The views of a scene show one set of named points, each view turned or mirrored, and shifted as a whole, with a little noise and some points left out.

Scene 1
View 1
q546: [ 29 -17  33 -31   5 -10  39   4   9  21  33  16   4   8   1 -18  38  -9
   0 -55  14 -24  28  27 -13  27]
q817: [ 14  15   1 -17   9 -13  28  28  15   7  -2  -6  -2  22   9 -20 -21  10
 -17 -10 -10 -25   7  -8  24 -18]
q444: [ 13  10  14 -30  15  -5  25   4  20   3  -3  -4   8  22   6 -32 -20  24
  -7  -6  -1 -28  14  -4  30 -16]
q787: [ 30  -4   3   8  12  -4  10   6   4  12  -3  26  25  50 -16 -20 -13 -18
  13  -8 -13 -32 -30  -5   7  -6]
q326: [  8  27 -17  -5  -5 -29  31  43   5  -3 -15 -11   8  28   0 -18 -38   8
 -17   1 -27 -22  -7 -29  24 -34]
q779: [ 13  49 -17 -26  10  -2   7  26   7   6  -4 -14   5  17  -8  11 -37  45
   1   4  -5 -64 -21  -3  25 -32]
q388: [ 32 -41  44 -16  14 -11  38 -18  15  13  19  34  24  39  -3 -54  28 -35
   2 -38   7  -2  20  17  -3  28]
q93: [ 22 -18  23 -20  25  -5  36  13  20  16  14   6  -8  21  11 -36  12 -10
 -13 -33   3 -12  26   5  15   9]
q65: [ 21   3  -3 -11  45  12  18  27  23  15  -4 -10 -18  34  14 -23 -25   8
 -17  -8  -9 -28  -6  -8  41 -19]
q331: [ 19 -11  18 -14  20   1  15 -22  19   0 -14  15  29  51  -7 -43 -30   9
  10   6   5 -28 -10  -8  23 -14]
q234: [ 13  22  -3 -30  53  23   2   6  33   9 -11 -19  -9  32  13 -22 -48  47
 -10  14  10 -53 -10  -7  51 -30]
q175: [ 28  -2  14 -23  19   0  30  16   8  15  21   8   0  14   0  -6  16   0
  -4 -37   3 -34   9  17   6   9]
q320: [ 20  -6  33 -35   1  -3  12 -44  18   2   2  28  43  37 -12 -39 -16  22
  26   4  21 -43   2  11   6  -5]
q572: [ 23 -28  21 -11  35   0  39   5  29  11  -1   6  -8  38  18 -57  -7 -11
 -21 -21  -2   4  20  -6  32  -1]
q678: [ 20  -9  25 -16 -13 -15  13 -33  10  -3  -5  32  53  52 -22 -45 -19  -2
  27   4   7 -29  -9  -4   3  -8]
q190: [ 33 -12  23 -18   6  -8  39  15   3  23  34  20   3  12  -5 -13  39 -17
   5 -51   6 -23  17  26 -13  24]
q432: [ 22  -8  17 -21  18  -3  25   0  18  11   7  10   5  28   1 -30  -6   4
  -4 -21   7 -22   8   3  16  -2]
View 2
q678: [ 20  20  24  11   6  -7  10   2  -3  44  17 -14  70  11  17  -9  -7 -10
  -1  43 -53 -32 -59   9 -17  13]
q546: [  6  16   3  11  38   6  -6 -30  -2 -24   5 -32  39 -24  10  21 -33 -18
  10  -2  -3  34 -19   5 -21  21]
q444: [ 10  17   0  24 -13  -3  13  16  -8  32   2  -5   8 -14  21 -10 -26 -17
  16  32  -8 -19 -19  -5   4  -3]
q331: [ 15  36   8  19  -9  -1  18  14  -3  46  20  -2  36   9  10  -7  -9  -9
   7  53 -27 -35 -46   1  -5   2]
q432: [  8  30  -1  20   7   4   7  -2  -5  15  14 -13  23 -12  13   5 -18 -12
  12  23 -11  -5 -20  -3 -12   1]
q93: [ -9  35  -4  19  19   5   8  -8  -8 -12  14 -14  20 -19  10  10 -28  -7
  12  24   7   4 -11  -8 -22   1]
q817: [ 15   6   7  19 -23  10   0  26 -15  38  14   2  -7 -36  25   1 -24 -16
  17  20 -10 -16   2   2   9  -8]
q190: [  8  17   4   6  37  15 -12 -27  -6 -12  18 -34  34 -25   8  25 -22 -16
   5  -4  -5  35 -12  13 -25  18]
q65: [  9  46  -9  24 -13  13  12  17 -14  37  35   6 -21 -20   2   5 -14  -9
  20  36   9 -16  -3  -8  -4 -13]
q234: [ 28  35 -22  33 -37   1  24  31  -8  70  10  13 -26  -1   0 -10 -13 -26
  20  39   7 -22 -21  -7  33 -10]
q175: [ 15  20  -4  14  16  12  -7  -9 -10   8  19 -18  19 -23   5  19 -22 -20
  10   5  -1  19 -13  10 -11  10]
q572: [-14  55  -8  27  14   4  20  -1  -6 -11  23  -5  11 -10   8   2 -25   1
  17  49   7 -18 -19 -25 -32  -8]
q779: [ 39  -1   6  19 -37  19  -7  35 -10  78  16   5 -16 -29  16   1 -13 -27
  13  14 -21 -12  -5  20  27  -3]
q320: [ 26  16   7  23   7 -12  15  -4   4  46  -5 -18  57  16  12  -8 -16 -20
   2  35 -36 -14 -60  10   4  17]
q388: [ -4  37   4  11  53  -5   7 -39   0 -32  12 -36  69   1   7  14 -25  -7
   3  20 -12  18 -44  -3 -41  25]
q326: [  4   5  28  14 -29  17  -6  44 -20  38  28   9  -3 -45  34  -7 -16  -4
  16  35 -30 -44  14  -2 -14 -20]
View 3
q817: [ 29   4  -3  -8  -4 -17  -4 -15  -2  -2 -16 -17 -14  11   0 -19   7   4
   6 -10 -18  27   1  -1   1  42]
q546: [  0  37  -6 -40 -10 -13  17 -43 -11  63   0 -19  10  36 -26  -5 -18  12
  42  -2  13  35 -33  43 -15  39]
q320: [ 15 -25 -11  -9 -43  -5 -35 -52   2  12  27   3  16  33   7  -4   2  22
  -9 -25   7  16 -33  45 -22  53]
q190: [ -4  39  -6 -36 -12 -19  21 -38 -10  60   2 -27   1  35 -25  -6 -18  10
  35  -2  15  22 -32  34  -3  41]
q572: [ 52 -15   7 -22  18  -1   3 -55  -9  25 -19 -28  -5  25   6 -38   7  -2
  36 -20   3  58 -31  13  -1  35]
q678: [ 33 -26   2  -3 -51 -15 -33 -61   4   9  42 -19  -4  25   5 -20  -2   3
 -12 -27   4  -5 -45  35 -16  51]
q234: [ 29 -41 -30  -4  -1   5 -28  -8  -1 -16 -34   3   4  15  31  10  36  28
 -16 -23  -5  43  13 -13  15  50]
q65: [ 39 -16 -13 -15   9  -5  -4 -18  -3   6 -29 -29 -13  11  16 -14  27  14
   4 -15  -1  41  -3 -21  20  39]
q93: [ 30  12  -2 -28   7  -9   8 -41 -12  35 -16 -22   1  28  -7 -22   0   4
  34 -13   0  52 -26  19  -9  34]
q444: [ 28 -11 -11  -7 -11  -9 -18 -25   0  -1 -14   0  -1  21   4 -13  10  10
   3 -15 -12  40  -4  13 -11  42]
q432: [ 25  -3  -8 -19  -9  -7  -6 -39  -4  22  -4 -18   0  26  -1 -13   4   9
  12 -15   4  33 -22  19  -2  40]
q779: [  2  -2 -27   0 -24 -20 -24  13   8 -18 -15  -5 -11   8   8  13  20  24
 -27  -7 -16   5  22 -16  17  51]
q326: [ 38   5   6   6 -12 -31  -4  -8   5 -24 -13 -24 -35  -3  -2 -30   7  -6
  -9 -10 -37  10  10 -15   2  39]
q175: [  5  20 -11 -29 -10 -15   9 -26  -8  43  -7 -21   1  30 -13  -1  -6  14
  23  -4  11  30 -16  18   3  39]
q787: [ 30 -16   3 -10 -31 -17  -8 -42   0  20  18 -50 -21  18   6 -15  11   6
  -6 -16  13  -5 -33  -1  15  47]
q388: [ 21  18   6 -37 -16  -9   8 -79 -13  69  20 -25  13  44 -21 -23 -20   0
  46 -15  21  37 -65  61 -21  40]
View 4
q817: [ 16  -3 -14  22   1  -9  14  -7  -6  -6  -8   5   1 -20   2  27 -14  -9
 -23  -6  -9  26 -15 -26   3  -2]
q326: [ 24   5 -23  39  20 -21  23 -14  -2 -12 -12   6  -5 -34  -2  24 -20  -7
 -42  13 -25  44  -2 -40  -1  15]
q787: [-12  10 -25  18  -6   0  -4 -24 -14 -10  15  12  -7  -6  15 -18  -6 -17
 -25  16 -25  22  20 -18  38 -15]
q388: [-21  15   0 -37 -19   8 -26  -3  -9  27  43  18  -4  14   5 -41  20  15
  17 -35  29   9 -11  19  13 -23]
q678: [ -6  39  -6  12 -24   3 -26 -23 -17 -28  19 -10   7 -32  12 -42  24 -18
 -16   3   2  39  13  -7  34 -12]
q234: [ 22 -10 -18  31 -35   4  13 -22 -27 -44 -44 -15   8 -33  17  60 -23 -46
 -11  -4 -20   6 -23 -18  33 -16]
q779: [ 11 -14 -12  64  -9  -1   6 -14  -8 -40 -13 -22  23 -18   9  43 -17 -36
 -30  -3 -33  17  -4 -66  12  -9]
q175: [ -9 -20 -15   7  -1   3   5  -4  -2  14  16  15   0  18   4  11 -13  -6
  -9 -15 -13   3  -4 -25  11 -14]
q331: [  5  24 -17  12 -28   1  -9 -21 -25 -33  -8  -3   2 -35  15  -6   5 -24
 -13   5  -8  27  -1   0  37 -12]
q65: [ 15 -18 -27  15 -14   0  23 -17 -16  -8 -24  15 -12 -15  11  44 -32 -20
 -15   0 -22   5 -15  -8  26 -10]
q190: [-21 -15  -4  -9  -5   6 -16   4   4  26  42  12   9  32   2 -13   3   9
   5 -35   8  -1  -9 -25   1 -19]
q93: [  0  -8 -13 -15 -13   1   3  -2  -6  18   7  16  -8   0   1   8  -9   4
   3 -25   7  10 -19   1   8 -10]
q444: [ 16   1  -9  15 -18  -1   3 -10 -12 -19 -12  -8   9 -26   8  23  -7 -15
 -15 -16  -2  21 -17 -18  11  -5]
q546: [-21 -13   2 -17 -15   9 -18   8   1  27  38   9  11  28   1 -11   5  10
  11 -44  20  -5 -19 -18  -2 -21]
q320: [ -3  27   3   9 -40   7 -31 -18 -22 -35  12 -24  21 -27  14 -17  23 -25
  -2 -17  10  22  -8 -10  30 -21]
q572: [  9   1 -21 -21 -16   1  14 -13 -14  12  -9  27 -23 -17   5  11 -13   5
   1  -9   7  18 -23  23  21  -7]

Which points are out of place in each view (at most two, in the order of its rows)? Write none if all are in place.
view 1 => q388
view 2 => q817
view 3 => none
view 4 => q175
